Points on a hilly landscape, in no order, each with its height.
From any point a ball rolls to the lowest of the 2 points nearest to it. It stops when none of these is lower. Distance is the straight distance between rows; heights are no part of it.
vuvu: [ 87 117 167 143 105 100 135 122  73 110 132 111 132  90 136 129 114 120
 138 124 146 110 164 105 121 105 173 142 134 108 120 137 129 114 107 129
 151 138 113]  height 243
vop: [134 131  97 105 124 151 197 178 192 127 155  64 152 147 118 129 147 192
 113 129 108 136 103  98 139 121 109 158 104 181 127 139 139 168 117 146
 140  90 103]  height 173
nub: [120 137 146 122 124 132 152 151 153 132 130 115 140 145 104 109 128 149
 128 153 162 122 137 102 148 122 150 152 115 154  98 136 140 149 147 140
 122 133 112]  height 146
Velo: [187 157 104  85 153 158 145 179 188 145 146 123 122 162 106 148 154 122
 109 119 143 146  78 139 139 103 109 140  95 162 142 152 172 153 144 181
 110  98 159]  height 783
novi: [125 129 131 166 170 119  77 112 122 157 106 199 132 167  95  63  55 173
 153 153 118  89 162 121 157 106 137  79 113 116 112  82 112 135 158  87
 132 185 112]  height 211
Rede: [117 120 206 118 108 126 126 130 114 126  88 138  97 147  94 148 125  94
 124 151 181  72 135 134  94 105 187 156 153 125 117 137 124 120 129 119
  77 174 135]  height 147
lavi: [185 142  60 115 130 144 143  86 133  92 138 124 158 134 131 117 165  96
 132  76  71 173  79 133 110 170  67 101 138 153 165 128 122 118 124 130
 157  71 150]  height 623
nog: [137 133 199  96  96 127 153 152 146 133  96 108  89 126 114 180 153  91
  94 175 176  99 122 132  98 111 169 177 149 133 124 146 135 148 120 157
  54 169 147]  height 193
vuda: [ 92 115 129 163 147 140  84 100  82 135 134 120 132  68 155 161 133 103
 124  87 102 169 130 158  99 138 116  82 134  86 171 105 130  90  98 153
 121  72 159]  height 271
ran: [171 148  87 133 149 128 117  98 133 112 137 157 152 175 140  89 118  94
 133 111  95 105 113 124 135 163  87  96 149 135 146 109 122 133 150  86
 125 124 148]  height 534
gan: [ 61 130 157 131  92  99  89 147 108 127 136 136  34  33 160 189 115 167
 103 124 111 201 159 152 157 137 134 137 129  64 139 170 131 123  77 165
 112 151 154]  height 163
Nif: [107 112 127  99  98 128 142 132 108 136 144  85 100  47 158 198 167 141
  94 113 117 206 137 126 150 109 126 152  99 118 134 153 137 115  85 202
 182  95 123]  height 371
tefe: [190 166  93 100 166 147  72 162 186 150 168 186 140 141 100 133 123 146
 131 130  96 160  86 137 153  99  88 100  84 127 140 136 160 150 175 154
 136 123 154]  height 765
gemur: [154 131 154  96 132 133 155 150 160 131 131 112 124 158 116 142 149 108
 107 144 161 134  97 128 119 112 145 154 116 149 126 141 152 144 135 175
  99 110 140]  height 799
vaf: [111 108 124 131 122 113 174 123 136 108 139  90 156 141 120  85 151 155
 148 129 138 118 135  96 140 163 137 151 115 150 115 141 135 142 128 118
 141 119  78]  height 119
Fumu: [199 170  84  98 163 156  95 155 181 124 176 165 132 139 106 148 141 117
 122  99  84 178  69 133 143 104  85  94  86 133 156 146 178 140 159 164
 153  93 157]  height 771
Fep: [ 99 125 124 146 131 118  87 136  79 122 151 151 138  88 141  94  83 144
 129  95 102 142 160 121 143 109 135  95 117 108 127 131 114 109 132 133
 178 124 106]  height 231
Dinog: [123 143 155 127 123 108  72 165 109 154 118 164 102 113  93  98  87 146
 153 154 144 108 181 132 132  83 161 113 125 107 102 136 124 123 146 116
 127 174 104]  height 137
Gibiz: [133 132 108 108 118 156 174 193 201 166 136 112 162 143 112 118  99 206
 105 170 117 130 118 102 153  83 124 156  86 177 110 133 111 178 142 147
 152 131 112]  height 214
dod: [ 80 126 121 133 103 134 175 167 166 149 151  87 159  87 114  90 106 204
 129 175 132 124 159  78 176  94 149 157  93 162  74 129 118 166 118 125
 168 141  84]  height 113
Muv: [175 158  87 121 165 138  82 152 188 172 137 215 150 174 124 119  92 157
 143 147 117 124 104 114 159  98  93  99  97 139 122 102 139 151 170 111
 129 157 145]  height 751
pil: [118  96 166 145 120 114 171 108 104  88 109  98 137 151 121  95 145 108
 144 127 168  72 147 113 127 150 180 148 162 134 115 142 113 111 116 100
 118 137  85]  height 407
lene: [ 75 107 133 123  81 120 153 115  90 110 136  87 112  38 158 181 167 146
  96 106 135 188 144 110 131 121 141 161 111 119 129 133 130 111  74 184
 170  94 113]  height 356
Zaba: [ 64 126 178 143 103 108  71 149 104 143  85 141  39  85 104 166  73 114
 138 134 165  95 163 161 106 130 160 141 139  77 127 143 126 128 100 109
  78 195 157]  height 838
saz: [110 134 132 128 127 110  55 161  94 145 159 167 117  86 133  92  72 170
 142 115 107 155 186 121 167  90 140 102 111 103 102 142 114 109 145 133
 168 137 101]  height 198
marev: [111  88 187 151 114 120 167  93 103  91  92 103 127 155 124 120 136  94
 125 136 174  51 138 124 102 143 189 150 183 127 109 131 113 106 116  86
 111 149 101]  height 441
nuvoz: [ 78 118 125 153 113 130 180 146 153 138 136  93 177 106 123  80 108 204
 145 161 133 117 169  74 173 125 146 163 103 164  78 124 117 157 121 106
 170 142  63]  height 126
tevi: [185 159 139  93 143 145  86 162 172 154 122 185 121 178 102 129 127 108
 127 147 156 110 105 152 133 100 133 119 123 137 133 142 156 136 170 147
  88 156 161]  height 528
pori: [113 121 120 118 115 150 198 166 184 126 138  71 160 147 123 119 131 180
 109 155 135 114 121  94 151 126 133 169 112 177 103 139 131 173 124 124
 134 107  91]  height 139
lufo: [140 138 195 107 106 128 111 145 138 139  91 142  90 151 111 167 134  81
 119 160 182  86 122 149  88 103 170 150 147 116 124 148 131 130 138 134
  57 170 147]  height 177
nov: [ 89 104 128 163 131 108 117 111  61 110 125 123 160 107 134  70  94 125
 148  99 108 108 170 115 130 141 147  99 143 109 125 111  99  96 117  93
 161 127 101]  height 772
Roro: [171 136 118  97 151 138 147 141 172 122 144 122 126 179 116 141 159 104
 113 112 149 138  74 134 132 115 116 130 118 157 138 137 165 139 148 165
 111  96 145]  height 790
puve: [180 144  76 111 153 141 133 113 155 106 149 141 139 134 119 143 160  90
 111  84  83 161  57 143 121 145  85  99 130 136 181 140 145 127 128 145
 154  70 150]  height 631
lorer: [ 90 143 133  99  89 136 119 187 136 141 155 109  99  52 124 110 105 173
 117 153 118 176 186 106 179  95 131 156 115 121  87 170 122 157 117 174
 153 166 103]  height 133
Fases: [175 150  73 125 163 164 113 108 176 138 133 204 138 227 131 119 109  80
 135 134  99  89  98 129 161 140  59 100 136 143 136  82 127 132 169  75
 116 144 177]  height 580
Guf: [105 111 132 166 176 126  83  95  78 117  94 128 176 127 137  90  88  91
 157  87  88 100 156 128 122 157 127  69 148 101 153  86 115 101 111  67
 140 143 139]  height 804
Likap: [175 123 101 145 146 147 145  97 141 110 123 147 133 214 151 107 158  79
 132 119 141  51 105 143 121 168  97 132 164 161 104 105 114 127 153  70
 104 149 142]  height 474
tenu: [126 143  70 143 152 128 109 127 143 140 164 165 167 117 137 110  88 200
 161 122  57 181 107 101 189 113  70  92  89 129 111 121 128 134 165 116
 193 120  94]  height 713
kunam: [184 138  86 118 165 153 120 106 156 102 133 169 137 205 144 127 137  30
 111 100  97 103  95 147 121 166  90  99 160 142 168 104 144 125 143 101
  99 114 188]  height 861
zik: [151 110 108 172 150 126 155  75 131 135 108 171 145 206 133  72  95 160
 148 139 138  63 136 109 146 157  99 128 150 147  85  91  81 126 149  42
 143 188 100]  height 398
Tegi: [106 147 143 112 102 120 113 176 139 154 142 125 116  78 106 100  95 167
 138 175 139 134 188 105 169  89 144 147 108 128  81 147 118 145 140 154
 139 167 114]  height 109
felod: [115  88 143 156 107 110 176  77  90  89  98  82 146 120 154 143 174  92
 133 110 160  95 126 148  66 178 157 146 163 120 161 114 102  98  84 114
 119  76 116]  height 185
ruvep: [109 141 133 126 143 140  62 113  87 160 129 124  76  63 140 188 156  76
 105 110 111 186 131 203 100 131 102  89 139  74 185 118 160 101 106 161
 100  61 197]  height 210
novuz: [161 117  88 133 110 122 166  73 107  96 134 103 158 162 148  87 170 121
 143 100 122 119 111 122 101 187  98 134 143 178 127 123 119 123 132 104
 143 101 114]  height 497
bupu: [135 157 138  71 103 131 119 210 169 170 123 133  74  74  97 160 114 131
 126 153 101 174 119 137 153  88 106 146 105  90 129 177 138 158 123 209
 104 160 154]  height 410
nuba: [133 108 132 175 149 118 144  88 126 127 104 160 143 189 109  69  95 176
 151 146 144  62 150 105 152 136 139 137 147 133  85  92  94 118 151  57
 132 183  87]  height 365
mopus: [148 104 125 158 127 116 192 109 147 120 115 113 166 180 133  89 125 181
 152 145 141  96 144  90 145 164 127 158 135 176  80 120  91 143 138  56
 147 168  76]  height 270
mut: [125 121 128 115 109 161 198 178 204 139 124 104 156 157 119 119 117 192
  99 178 141 100 128  98 151  96 140 178 109 187  93 133 114 182 141 128
 133 129 104]  height 179
Valen: [147 121 128 122 142 144 175 139 165 112 125 108 138 196 127 123 157 123
 115 130 164 102 104 121 146 139 131 158 140 170 102 135 142 146 143 130
 103 120 120]  height 346
kuvo: [ 68 120 165 139  87 111  96 125  76 120 144 131  95  49 161 137  88 160
 120 108 139 163 190 121 127  99 154 125 128  96 111 162 115 102  90 135
 158 142 124]  height 172
rati: [187 169  91 119 164 149  50 159 186 164 146 232 140 158 108 128  97 154
 144 144 101 140 119 133 156 105  87  81  97 121 136 117 151 152 179 134
 128 152 155]  height 757
Mapu: [150 149  87 122 156 131 123 148 168 137 152 155 157 152 123 109 111 178
 150 129 106 150  97 104 161 121 100 119  89 137 120 117 136 146 159 121
 157 129 111]  height 731
Guded: [171 153  96 133 175 158  71 123 166 141 122 224 135 202 118 113  94 104
 123 140 107  98 106 129 154 116  98  86 118 132 142  93 143 144 181  95
 109 154 171]  height 596
mifa: [143  92 129 148 119 118 195  89 118  92 124  89 156 175 140  81 156 154
 145 135 158  75 153  99 116 187 138 166 146 186  77 129 100 141 137  61
 132 147  73]  height 321
teme: [ 91 107 136 163 151 118  92 111  71 117 115 129 157 113 141  88  80 110
 141  97 113 103 154 134 112 126 154  95 139 101 137 104 115 100 112  96
 136 140 129]  height 789
libem: [ 96 104  88 176 121 104 120  94  51  93 149 131 185  94 160  43  95 165
 176  84  57 152 169 111 148 169  87 107 133 139 109 119  85  94 119  97
 196 122  88]  height 733
Kebe: [ 83 103 109 179 125  98 119 112  53 101 132 129 179  99 143  58  86 161
 159  91  90 115 185 111 145 153 135 109 139 119 114 114  85  99 116  96
 176 130  92]  height 754
bas: [123 123 139 157 143 120 152 119 134 119 115 140 143 175 114  86 122 161
 152 143 149  92 131 105 154 143 146 141 136 141  98 118 118 133 157  87
 123 155  93]  height 323
tezi: [127 113 172 118 122 125 182 128 136 105 104 107 118 171 131 147 171  81
 101 136 177  91 102 131 109 137 168 163 161 148 130 137 137 127 119 131
  93 117 123]  height 290
litu: [149 136 102 140 139 129 147 176 190 174 125 167 170 179 111 108  87 186
 139 165 132 137 116  97 169  93 124 136  94 168  94 112 102 158 161 126
 135 169 108]  height 333
sunaz: [ 96 128 152 143 149 141  83 107  95 141 113 118 112 106 142 148 112  75
 130 122 143 120 127 162  78 124 148  87 141  88 155 107 136 105 117 114
  92 118 167]  height 830
Tol: [124 159 124  72  90 148 127 211 180 171 123 131  92  81  89 131 107 170
 129 174 118 150 139 135 170  90 121 153  99 110 114 175 127 176 142 200
 111 164 145]  height 424
Mep: [102 118 114 158 129 126 121 104  76 114 140 109 152  78 154 142 140 102
 128  83 109 148 117 138 109 136 134 101 136 101 162 118 108  84  99 144
 150  78 126]  height 245
lefi: [180 138  92 125 162 156 114  92 149 105 144 148 154 132 133 167 165  47
 112  76  62 172  71 144  95 163  82  84 149 115 205 108 141 104 103 130
 116  58 203]  height 874
Tif: [ 46  95 141 158  79 112 139  89  67  94 141 103 122  38 176 151 146 158
 101 102 140 175 165 121 131 134 149 154 125 111 130 140 109  94  61 156
 172  97 117]  height 332
Fol: [135  95 127 136 103 106 184  89 102  85 109  84 150 122 151 143 191  97
 131  99 148 118 113 139  75 191 145 154 145 141 158 119 105 109  92 131
 150  68 101]  height 162
Larum: [147 146 133  72 103 137 124 189 147 154 143 116  82  63 117 189 131 139
 115 132  91 200 123 154 154  91 105 145 102  92 137 175 144 138 109 226
 138 132 150]  height 396
bila: [166 125  88 129 135 121 144  96 124  94 131 124 145 168 136 102 149  87
 131  93 115 112  96 134 121 172 102 116 150 148 145 124 123 124 129 102
 130 105 132]  height 515
mevu: [144 134 133 135 178 151  67 109 126 123 106 160 154 177 126 112  98  64
 123 117 101 106 117 141 109 137 135  86 152  95 173 103 133 123 129  88
 106 144 172]  height 839
dun: [117 117 176 130 120 118 156 101 114 111 100 107 111 148 139 175 163  80
 115 137 181  93  97 138  90 127 172 151 156 113 152 127 137 112 113 127
 103 113 136]  height 266
sepid: [ 91 116 177 129 103 112 159 126 101 111 120 100 125 102 112 103 121 121
 129 148 173  99 177  88 140 111 180 153 136 135  95 138 128 122 114 128
 134 162  91]  height 279
lide: [141 159 116  86 110 140 113 207 184 179 141 135 124  98 102 120 104 184
 143 176 120 157 149 121 165  86 115 135  88 115 105 156 132 160 159 174
 134 144 134]  height 437
Teded: [113 128  63 149 119 117 125 106 119 116 160 142 168 113 154  82 106 198
 179 109  58 178 123  99 166 148  68  97 105 136 101 121 112 119 153 104
 194 109  81]  height 700
vuzu: [ 89 131 146 141 162 135  76  97  61 156 121 104  96  74 136 173 169  71
 105 111 130 161 130 196  86 149 117  92 151  79 187  98 164  97 109 146
  85  75 189]  height 219
limur: [171 132 113 130 150 143 129 121 145 110 123 162 125 215 132 114 145  88
 117 117 149  79  93 142 136 142 123 132 150 152 119 120 140 133 157 104
 105 138 138]  height 494
bim: [169 119  92 146 117 123 165  60  95  95 128 113 161 172 160  70 151 115
 142 117 120  97 133 124 105 189  98 130 152 178 113 114 101 113 144  75
 129 132 124]  height 479
rek: [123 140 158 142 143 112  59 149 116 164  97 196 102 139  78  84  74 162
 154 162 145  89 186 145 141  88 166  96 131 114  97 120 117 119 159 101
 122 198 112]  height 161
bope: [ 80 128 162 144 134 131  95  91  50 147 112  96  86  93 134 165 164  69
 103 137 163 132 131 193  71 146 155 115 157  88 173 104 158 105 107 130
  70  91 182]  height 228
kip: [146 138 102 108 145 148 162 180 199 153 145 117 165 165 118 125 113 189
 121 142 126 146 101 106 158  96 113 148  84 168 112 127 134 160 153 147
 142 121 127]  height 204
Sime: [144 136 100 103 130 167 181 175 186 144 169  68 143 125 113 136 152 198
 102 123  89 160 102 102 151 112 105 154  83 163 129 144 148 160 121 183
 154  86 114]  height 190
muta: [ 75 108 166 146 132 133 126  78  73 130  99  98  91 113 142 172 157  76
 113 139 179 106 126 175  60 141 165 124 167  89 166 109 146  97 109 118
  71  93 168]  height 238
Lanul: [147  95 119 110  96 112 203 102 114  80 119  61 148 143 138 131 214 115
 116  96 152 131 122 121  82 196 125 167 141 191 141 131 118 133  97 136
 145  61  86]  height 135
Fel: [169 141 109 122 174 150  88 106 141 114 117 174 147 205 126 118 104  47
 115 115  89 102 110 133 127 153 100  89 152 119 168  99 141 128 149  83
 104 132 191]  height 851
tipim: [148 153 115 143 173 138  62 122 131 142 125 205 148 167 116  81  82 115
 128 141 101 109 125 135 145 114 116  76 122 116 152  93 135 137 171 101
 123 156 148]  height 612
ven: [ 80 108 188 130  94 104 156 105  97 121 109  95  82  89 133 184 150 103
 115 159 181 105 147 124  88 118 182 164 153 119 125 129 142 125  83 127
  91 154 125]  height 853
mupi: [169 142  86 136 153 144 115  74 133 120 125 167 159 204 150  74 120  81
 138 118 100  85 125 127 139 172  56 102 154 139 134  91 115 124 152  52
 119 140 156]  height 551
pob: [ 84 117 166 128  96  99 130 113  85 143 120 101  43  69 138 199 163 104
 110 158 166 121 152 150  88 140 161 164 146  93 130 133 144 132  90 143
  78 147 153]  height 849
poto: [102 118 119 144 118 116 172 142 151 117 137  93 171 133 124  88 126 176
 148 147 131 120 143  83 163 138 141 151 113 156  97 128 124 153 134 110
 152 134  76]  height 74
lop: [123 123 156 137 156 132  79 117 101 133  92 144 131 151 117 119  88  88
 127 139 137  85 129 157  94 106 161  91 154  97 147 118 119 114 139  87
 109 148 143]  height 48
vuva: [117 119  84 143 127 116 117 114 100  93 151 121 163  91 146 107 130 130
 143  82  56 170 108 121 142 139 100  99 112 122 143 136 114  93 123 151
 173  76 106]  height 671
Melu: [154 149 158  94 118 114 137 129 140 148 120 112  66 120 132 225 178  89
 108 150 164 146  81 165  78 108 133 152 132  96 161 132 166 132 119 175
  78 110 173]  height 578
berab: [114 130 170  98  93 132 175 150 135 130 100  98 109  99 107 130 139 115
  93 181 168 108 143 113 128 106 165 172 128 151 105 149 127 159 123 163
  96 170 116]  height 140
rak: [185 147  62 121 148 159 136  86 162 131 140 174 142 216 146 107 124  82
 140 126 102  92 107 139 148 163  42  99 149 153 117  89 120 126 166  69
 130 135 172]  height 568
Pavav: [136 122 113 119 125 132 139 126 117 125 145 110 135  81 129 172 160 111
 117  93 109 174  86 136 117 115 120 124 105 110 163 141 135 103 113 177
 164  69 120]  height 649
Defa: [142 125 129 162 143 131 146 150 180 166 107 180 157 196  99 108  83 183
 141 169 153 104 134  90 171  98 141 142 112 157  81 101 101 150 156 107
 118 191  97]  height 301
vapaf: [172 137  69 125 132 126 162 122 155 111 153 105 150 165 137 118 156 153
 143  98 104 144  82 123 134 160  79 124 123 172 123 137 139 141 141 119
 153 100 123]  height 251
daf: [ 62  86 125 166  82 117 144  94  73  86 134  89 142  55 166 144 149 139
 128  88 135 159 146 122 117 149 139 151 127 119 137 120  98  88  68 149
 183  74 104]  height 307
vuv: [153 150 102 133 160 121 102 139 156 144 142 179 152 170 123 103 104 160
 147 140 118 117 117 116 158 116 117 107 110 130 125 112 135 141 165 115
 130 141 124]  height 741
gos: [106 125 180 100  90 120 167 147 134 134 105  79  88  84 117 176 148  97
  90 180 168 122 138 119 104 109 166 178 134 140 111 143 137 163 100 173
  88 157 131]  height 166
mupub: [153 131 103 158 158 118 124 127 181 173 107 202 153 207 117 108  72 173
 152 150 126 110 121  92 168 111 103 118 112 148  98  93  86 144 160  95
 136 187 104]  height 269
luno: [ 67 121 158 132  79 104  86 129  92 118 146 130  64  27 178 167  98 172
 102 118 123 197 185 135 147 123 140 129 122  80 124 176 115 111  79 156
 138 144 131]  height 142
Kogif: [ 98 100 111 139 102 110 152 113  87  97 135  97 149  85 145 131 153 116
 138  87 117 151 126 119 110 150 139 137 138 121 152 133 112  99 101 141
 167  70  94]  height 274
vemo: [140 130 144 151 153 120  67 133 140 183 103 208 115 160  80  81  71 182
 157 172 139  93 177 134 150  90 139  84 107 120  95 105 116 121 168 103
 116 200 116]  height 182
tasa: [141 111 104 120 114 141 207 142 181 115 140  61 168 176 140 121 154 167
 119 126 118 113 132  97 133 160 117 169 127 211 108 136 114 164 118 100
 134 106  89]  height 183
miki: [ 97 129 156 128 125 128 109 121  93 142 129 126  97  92 145 162 116  96
 128 123 153 127 130 144  80 112 156 109 140  87 145 123 127 108 121 135
 115 126 149]  height 823
kaz: [194 167 109  87 164 148 112 165 181 136 162 147 118 142  92 164 156 114
 112 108 112 177  70 141 129 105  98 113  91 139 162 143 173 136 144 193
 138  89 156]  height 776
Nifum: [113 112 117 138 122 126 155  95  87 108 119  95 123  74 151 198 204 108
 111 108 147 157  94 162  92 156 123 145 144  91 185 111 142  98 100 163
 132  34 156]  height 595
lezeg: [175 161 109  98 143 142  96 197 190 183 154 166 137 130 101 121 111 195
 153 151 115 166 120 125 158  87 107 121  78 124 122 144 145 157 162 164
 133 141 138]  height 451
nevu: [ 98 132 127 128 120 130  71 126  99 149 147 131  62  50 159 185 136 118
 106 111 111 190 137 188 115 122 112  97 134  65 158 136 143  99 102 164
 111  89 176]  height 195
lef: [129 113 108 151 120 120 157  87 101 100 127  92 154  87 151 160 180  98
 131  86 119 151  94 163  89 169 125 134 147 115 183 115 107  99  98 145
 133  49 141]  height 604
Fezin: [133 114  99 124 124 128 137 122 109 100 154 107 143  87 131 130 151 124
 127  73  85 185  97 127 141 129 101 117 102 127 154 145 130  99 119 171
 181  69  99]  height 659
visu: [ 99 134 152 103  85 109  97 183 118 135 150 135  87  51 142 130  90 165
 115 125 111 190 189 114 168  91 124 145 115  95 101 177 120 126 111 169
 151 165 112]  height 153
milop: [ 98 128 159 109 107 151 173 155 158 132 121  92 139 122 102 108 138 154
  97 191 171  96 144 103 143 108 166 174 124 151  83 141 133 168 131 147
 110 151 111]  height 98
bul: [163 117 101 164 148 129 151  60 113 121 117 150 152 204 148  71 119 119
 143 131 135  63 139 124 132 165  90 122 165 162  92  87  87 122 156  35
 126 173 121]  height 429
kenup: [146 112 107 130 120 125 192 122 159 124 132  85 165 191 151 108 147 167
 143 127 140 119 121  99 126 169 115 163 135 194  88 125 116 148 142  83
 130 137  96]  height 218
galod: [150 151  88 135 148 124  99 157 169 156 156 160 162 131 120 110  92 199
 152 143  94 169 107  96 171 101  99 111  80 131 108 110 130 146 169 128
 164 151 101]  height 724
tenuk: [ 83 107 142 142 102 108 111 123  76 121 143 115 122  71 160 148 116 124
 118 103 135 149 148 122 117 107 152 112 124 101 130 135 120  97  97 138
 159 112 121]  height 207
Vezom: [106 130 117 153 144 110  88 128  83 135 142 161 142 119 124  68  81 150
 147 121 104 119 153 115 153 115 128  85 115 110 120 117 115 117 154 102
 159 141 100]  height 265
Goki: [123 141 168 102 105 112 118 137 115 144 128 121  95  96 130 174 123 100
 128 138 144 140 126 141  98 106 152 136 131  92 134 146 138 128 121 156
 114 142 139]  height 816
bize: [188 141  46 114 129 139 164  93 156 112 153 113 150 194 156 126 175 124
 146  90 107 136  90 128 121 171  53 124 122 194 116 121 144 134 139 102
 148 101 142]  height 268
rabus: [143 104 151 152 138 124 168 114 127 102 108 126 138 193 124  88 139 133
 133 136 165  65 144 113 139 155 161 158 162 145  86 130 117 133 144  81
 115 149  91]  height 361
zari: [182 170 147  72 129 135  66 191 175 176 104 182 100 138  92 152 121 110
 143 145 144 128 107 160 131  86 119 114 126 113 157 155 148 144 152 164
  77 158 165]  height 545
Buf: [136 137 124 114 140 139 152 161 175 133 146 111 146 158 111 114 137 157
 134 142 141 139 103 113 150 115 128 141  99 147 110 137 151 159 146 148
 126 122 120]  height 178
zaro: [ 75 104 192 132  90 111 186 103  93 104 102  75 105  78 141 165 168 104
 106 154 180 102 142 105 103 127 182 170 151 136 117 131 145 131  74 135
 120 141 100]  height 859
solez: [116 114 203 136 120 134 137 124 113 118  83 133 120 164  76 113 119 114
 117 165 181  53 156 126 122 104 193 160 169 141  81 136 125 121 143  97
  87 192 116]  height 197
Sab: [108 140 150 117  99 114  69 179 117 135 153 155  99  62 145 115  70 168
 127 113 105 193 194 122 177  81 123 116 109  87  99 168 116 115 122 158
 164 145 111]  height 171
musep: [114 126 145 147 190 137  48 109 108 133  95 148 162 136 122 109  74  75
 127 116  91 113 147 140  99 129 143  60 136  87 148  90 129 119 126  77
 115 156 162]  height 826
Suver: [134 136 164  97 121 115 142 142 133 136 127 115 118 132 123 147 145 102
 118 136 153 136 115 131 100 103 155 140 123 116 139 144 142 124 129 157
 112 120 129]  height 808
Nili: [173 159 166  81 113 129 104 181 162 160 108 146  91 134 101 168 126  99
 125 149 153 128 102 151 107  85 135 143 131 117 150 158 141 145 139 172
  76 155 164]  height 558
bova: [ 54 111 175 153 112 112  74 124  81 144  96 118  51  80 106 162  74 104
 133 137 171  88 190 162  85 128 168 127 144  87 110 147 120 119 104  92
  86 185 168]  height 835
Les: [121 143 152 126 149 123  49 146 101 149  96 169 121 129 107 111  72 111
 145 148 134  99 162 157 106  93 163  86 134 100 130 122 121 112 144 106
 122 163 129]  height 101
Goko: [ 98 126 173 111 100 107 119 160 117 142 117 117  37  74 123 209 137 111
 120 161 149 121 138 155 102 130 156 166 145  82 137 143 146 149  94 157
  58 171 158]  height 845
Rig: [ 90 141 141 121 100 117  72 140 100 142 141 131  38  47 164 193 112 136
 111 109 106 196 148 173 131 119 118 114 132  60 146 162 138 111  98 171
 109 122 163]  height 180
Nuveb: [ 65 117 167 142 113 117  86 118  67 147 118 106  72  78 129 160 104 102
 130 133 158 118 165 158  83 118 163 122 141  85 128 127 128 114  99 109
  99 151 159]  height 831
gapi: [107 116  65 159 111 110 129  93  79 102 152 117 181 100 159  52 106 191
 187  95  58 172 151 108 163 166  73 109 114 149 102 125  89 106 136 102
 198 113  74]  height 716
Zudor: [108 125 140 159 191 133  55 105  97 123 100 150 177 132 130 102  89  79
 148  87  70 130 166 122 113 155 114  49 141  86 151  83 123 106 121  69
 138 154 165]  height 815
nofu: [128 122 172 127 138 131 108 116 108 128 100 132 114 155 120 130 109  85
 131 133 158  89 126 142  82 102 176 120 154 109 136 130 128 112 141 109
  97 149 136]  height 97
fozu: [113  98 125 130 107 121 196 125 138  90 132  66 159 138 136  90 180 153
 139 133 148 109 138  98 123 178 133 163 137 175 106 139 124 152 112 116
 144 101  64]  height 159
Koro: [128  91 115 127 101 115 189  93 107  80 123  70 155 129 132  98 197 135
 141 107 132 127 142 110  93 195 128 165 129 188 127 136 109 125 107 119
 156  88  78]  height 158
Bet: [156 146 167  85 118 127 107 145 151 148 112 142  81 132 118 192 139  77
 116 151 155 130  99 166  86  97 140 131 137 103 157 141 155 134 131 156
  85 140 166]  height 569
nulu: [152 116 158 126 134 126 159 132 139 106 114 125 127 181 120 126 150  92
 113 125 171  91 109 121 121 127 164 150 148 139 119 128 137 125 138 134
  97 132 116]  height 315
Tem: [ 81 140 128 126  97 133 143 177 147 163 148 101 135  69 114  86 103 196
 131 182 138 137 185  96 181  90 146 158  99 149  70 131 113 164 132 141
 161 160  94]  height 84
reka: [165 142 105 104 144 140 129 131 146 115 147 122 128 123 127 158 161  98
 111  91 109 169  66 133 118 124 111 116 105 124 174 145 156 116 138 178
 144  72 131]  height 640
movef: [118 136 132 123 129 127 152  94  91 122 120  93 100  88 143 217 206  98
  99 129 155 146  85 172  81 134 131 141 136  94 180 111 160 106 113 164
 110  49 176]  height 591
Rap: [130 131 101 110 135 142 158 145 154 124 168  84 140 122 117 125 158 172
 121 106  98 171 102 103 148 130 106 144  95 146 140 148 155 130 131 168
 158  81  95]  height 212
lupub: [129 126 125  79 101 132 138 161 135 150 152  90  84  42 137 205 147 142
  95 123  99 218 143 137 155  96 120 154 104 109 133 178 135 133  83 208
 159 116 134]  height 383
Rafam: [145 137 106 168 172 118  84 102 152 158 117 212 139 182 105  72  62 179
 146 157 115 100 134 108 161 117 107  85 111 125 112  82  99 137 159  80
 132 181 110]  height 237
kunal: [ 70 134 175 130  91 106  96 156 111 137 104 138  31  77 127 187 104 115
 130 147 152 120 155 149 109 131 167 154 138  78 133 146 142 137  89 135
  71 179 159]  height 842
tola: [142 139 148 104 124 119 154 115 129 136 129 106  90 110 139 199 177  99
 105 134 159 149  84 153  87 114 142 141 128 102 166 132 152 122 109 181
 119  86 156]  height 584
lega: [173 139 117 120 160 142 103 142 155 130 131 172 134 196 122 120 127 103
 121 132 150 109  94 141 140 110 133 119 125 141 134 125 148 138 166 129
 105 141 147]  height 512
noke: [182 137  91 119 159 145 114 105 151 102 141 153 147 173 140 139 143  38
 108  89  84 129  85 143 113 157  97  78 145 130 188 112 137 119 120 119
 113  99 196]  height 868
tirum: [127 136  63 136 135 129 110 102 104 108 159 135 172 105 138  78 114 159
 159  92  51 163 111 118 158 149  77  87 117 125 133 134 119 114 142 123
 178  97 100]  height 686
mitek: [150 133  80 115 120 142 173 140 161 116 159  74 156 135 119 125 169 182
 140  94  89 168  93 106 136 154  81 138  98 172 135 145 144 142 123 138
 167  76  99]  height 229
Bigir: [160 126  85 131 140 129 140  84 112  90 130 113 171  96 138 140 173  87
 130  74  81 164  80 149  96 174  87 107 145 127 186 112 107  97  97 147
 148  55 143]  height 613
bomu: [ 94 110 207 139 110 122 154 116 109 111  99 115 121 137  89 109 123 119
 115 168 178  64 167 104 133 109 193 171 157 150  81 133 130 131 126 112
 106 181 101]  height 240
Gamu: [172 121  92 144 139 138 156  72 129 114 125 139 146 206 160  90 144 106
 137 124 130  77 120 127 124 178  84 137 154 171  98 108 104 130 153  57
 119 143 126]  height 455
bosaz: [107 115 162 137 127 124 161  87  92 114 103  94 107 127 144 183 181  86
 106 134 178 103 101 162  69 135 165 136 162 103 167 115 142 106 104 131
  92  75 150]  height 250

For each start below, name the point where the ball stops.
Likap: bas
Vezom: Tem
noke: bas
bosaz: luno
lezeg: Mep
tefe: bas
ran: bas
bize: pori
vuda: luno
Defa: lop
litu: lop

Call two points neighbours if one is among the 2 nearest of the other. Go from one point of each pair to the other, from neighbour to neighbour, staying as low as possible. Name the highest point that can't be avoided.
lop, Tem: sepid
poto, Mep: vuda
Rede, milop: nog
luno, poto: bosaz
poto, Lanul: fozu
lop, pori: Gibiz
Tem, poto: nuvoz

For each start below, name every point that the ball comes to, in order.
Nif: lene Tif daf Kogif Mep
Fases: rak mupi ran bila novuz bim Gamu bul zik nuba bas
nov: Kebe libem gapi Teded tirum vuva Fezin Pavav reka puve lavi Bigir lef Nifum movef tola Melu Bet Nili zari tevi lega limur Likap Gamu bul zik nuba bas
Zaba: bova Nuveb miki Goki Suver gemur Roro Velo kaz Fumu tefe rati Muv vuv Mapu galod tenu Teded tirum vuva Fezin Pavav reka puve lavi Bigir lef Nifum movef tola Melu Bet Nili zari tevi lega limur Likap Gamu bul zik nuba bas
lefi: puve lavi Bigir lef Nifum movef tola Melu Bet Nili zari tevi lega limur Likap Gamu bul zik nuba bas
nulu: tezi dun bosaz muta bope vuzu ruvep nevu Rig gan luno
